A landscape with many valleys, sampled at points; each row gives a point and its height.
A ball rolls from a point to whichever of its 4 nearest points has the largest drop for the distance, and stops where none of them is lower. Distance is the straight distance between rows; heights are no part of it.
Fovut: [148 148 121 161 187 121 114  73 176 133 130]  height 33.8
vofeg: [138 158 133 159 170 132 120  90 168 126 136]  height 39.7
famu: [131  90 101  91  93  98 131 147  79 137 106]  height 55.6
zukim: [121 152 124 122 112 112 120 126 109 137 120]  height 41.9
zes: [117  50  86  79  92 108 148 164  74 141  91]  height 56.2
Zere: [114  65  54  99 116 127 134 173  70 184  69]  height 57.2
Figes: [130 167 151 166 170 155 121 107 180 124 145]  height 50.4
peras: [128 152 133 123 115 112 121 115 116 123 133]  height 49.8
Dol: [128 170 146 155 146 145 122 113 157 122 145]  height 59.2
mibe: [130 119  83 104 118  96 114 133  77 167  98]  height 78.7
nal: [136 161 130 141 146 116 120  95 140 124 136]  height 54.5
negis: [146 140 145 137 147 118 131  79 148 101 162]  height 41.2
Giko: [152 141 133 144 164 111 125  69 156 112 150]  height 35.3
Bazab: [144 149 141 147 162 127 124  80 161 112 150]  height 38.3
mus: [163 118 147 148 180 134 133  68 188  96 170]  height 20.9
lazin: [140 151 153 137 140 131 131  97 149 101 165]  height 42.8
Rido: [119 161 114 125 119 113 113 129 109 148 109]  height 43.2
Bezug: [141 140 163 162 171 169 137 104 190 100 177]  height 36.6
libi: [108 179 141 143 116 136 115 140 128 139 119]  height 39.1
tepak: [149 116 179 165 189 194 144 127 199  89 196]  height 30.1
lim: [100  55  86  92  95 132 150 193  81 153  70]  height 55.1
korid: [157 112 161 167 196 185 137 111 217 109 170]  height 31.3
vib: [126  99  68  99 113 104 120 150  68 175  85]  height 84.9
munot: [159 131 129 157 188 123 121  62 184 117 146]  height 30.9
tife: [117 179 155 166 154 161 117 121 171 126 141]  height 55.4
nule: [112 138 131 113  86 121 123 157 101 134 114]  height 32.8
Menom: [131 153 174 159 159 174 135 118 174  97 178]  height 42.4
lepep: [135 154 136 130 135 115 124  96 131 113 148]  height 49.2
Bil: [147 136 159 155 169 153 136  92 183  96 172]  height 32.1
fetuz: [102 128 124 112  81 127 129 180  94 143  95]  height 28.4
begut: [116 155 128 124 100 123 119 143 110 141 115]  height 33.9
Rolof: [100  41  64  93 112 135 154 185  75 168  66]  height 56.6
Tepi: [138 143 161 175 192 184 129 117 211 121 157]  height 53.7
giz: [131 157  99 129 145  99 105 101 110 153 109]  height 73.2
Koga: [106 149 128 121  92 127 119 161 104 142 108]  height 32.2
sud: [146 149 112 150 179 102 112  69 154 136 128]  height 36.9
Voroz: [153 133 146 165 188 159 127  91 201 115 155]  height 39.3
siz: [134 137 101 113 124  91 112 109  94 148 111]  height 68.2
vade: [123 161 153 131 112 133 127 124 129 113 145]  height 49.1
naviv: [107 101 135  99  70 118 141 177  91 120 111]  height 6.3
fosa: [ 98 114 134 112  72 129 136 191  92 133 102]  height 23.8
Sisa: [125 154 151 133 113 126 128 118 125 108 152]  height 48.3
lum: [106 143 157 127  79 135 133 166 107 114 133]  height 20.6
Luva: [117  77  86  89  96 111 135 164  74 153  88]  height 50.0
Kegof: [154 133 136 173 196 153 118  86 206 130 138]  height 42.2
liro: [115  85 104  90  85 110 137 166  81 137  99]  height 46.6
Puvor: [135 111  90  97 109  91 121 130  79 146 108]  height 69.2
Vulem: [156 134 128 131 156 101 128  60 144 107 157]  height 40.7
Bar: [141 124 114 101 111  86 125 102  94 125 132]  height 66.9
kaguz: [166 113 155 153 183 159 141  85 200  94 178]  height 32.0
rolov: [ 90 122 122 115  80 140 131 200  96 152  81]  height 31.1
zun: [136  97  96  88  97  92 127 131  74 136 111]  height 62.3
zami: [137 154  97 133 156  93 105  88 118 151 115]  height 65.9
bana: [132 157 148 138 131 128 125 104 143 108 153]  height 45.3
Rumoz: [112 132 155 120  76 126 134 158 103 110 139]  height 9.6
siku: [133 144 118 115 116  99 116 109 107 132 125]  height 53.5
fusev: [116  95 106  95  85 112 135 169  85 143  96]  height 42.3
Zur: [128 130 133 109  91 105 130 134 100 120 130]  height 37.7
punu: [159 107 172 165 194 193 140 124 214 100 184]  height 18.7
dusal: [112 130  97 112 100 117 116 163  89 164  86]  height 47.9
rilop: [105  37  78  88 104 130 155 178  78 151  75]  height 57.6
Kamu: [145 142 147 171 191 157 125  94 203 125 144]  height 42.5
Vel: [ 97  82 132 103  71 127 148 201  87 124  99]  height 25.5
tokov: [117 118 130 104  80 116 132 154  95 124 117]  height 21.2
sorat: [128 117  95 100 105  99 119 137  81 152 103]  height 71.7
zukuf: [144 144 111 122 144  92 115  83 116 132 132]  height 59.5
Dozur: [114 106 105 102  89 115 128 167  83 149  93]  height 45.5
nagag: [106  65 115  91  78 118 151 189  84 128  96]  height 34.5
Ligo: [111 155 149 129  90 135 124 155 114 123 132]  height 25.7
bugi: [118 171 161 150 131 147 125 124 149 114 150]  height 54.2
larom: [144 138 153 170 190 169 129 102 207 118 155]  height 44.6
zeme: [106  90  85 101  96 123 133 182  81 164  73]  height 53.3
Mesiv: [117 165 164 145 116 149 128 132 138 107 162]  height 51.8
zogof: [119 152 166 133  95 137 133 141 118 101 159]  height 51.1
gufug: [160 114 156 159 191 163 134  93 207 101 173]  height 35.2
soze: [128 156 171 162 160 172 133 119 179 109 167]  height 47.6
Liv: [100  89 114  96  82 124 142 192  85 140  87]  height 32.9
madi: [144 146 128 123 135 100 122  87 126 117 143]  height 54.3
Ger: [116 132 123 110  94 112 121 147  95 136 112]  height 35.0

Where does a ball stop that starts at each point below?
nule => naviv
rolov => naviv
Mesiv => mus
libi => Rumoz
siz => naviv
Rido => naviv
nal => mus

Two balls start at each pair of points below. Name the first point that both come to, or write -.
larom / Figes => mus
vade / vofeg => munot
giz / Bar => naviv
nagag / fetuz => naviv
peras / Ger => naviv
bugi / negis => Giko
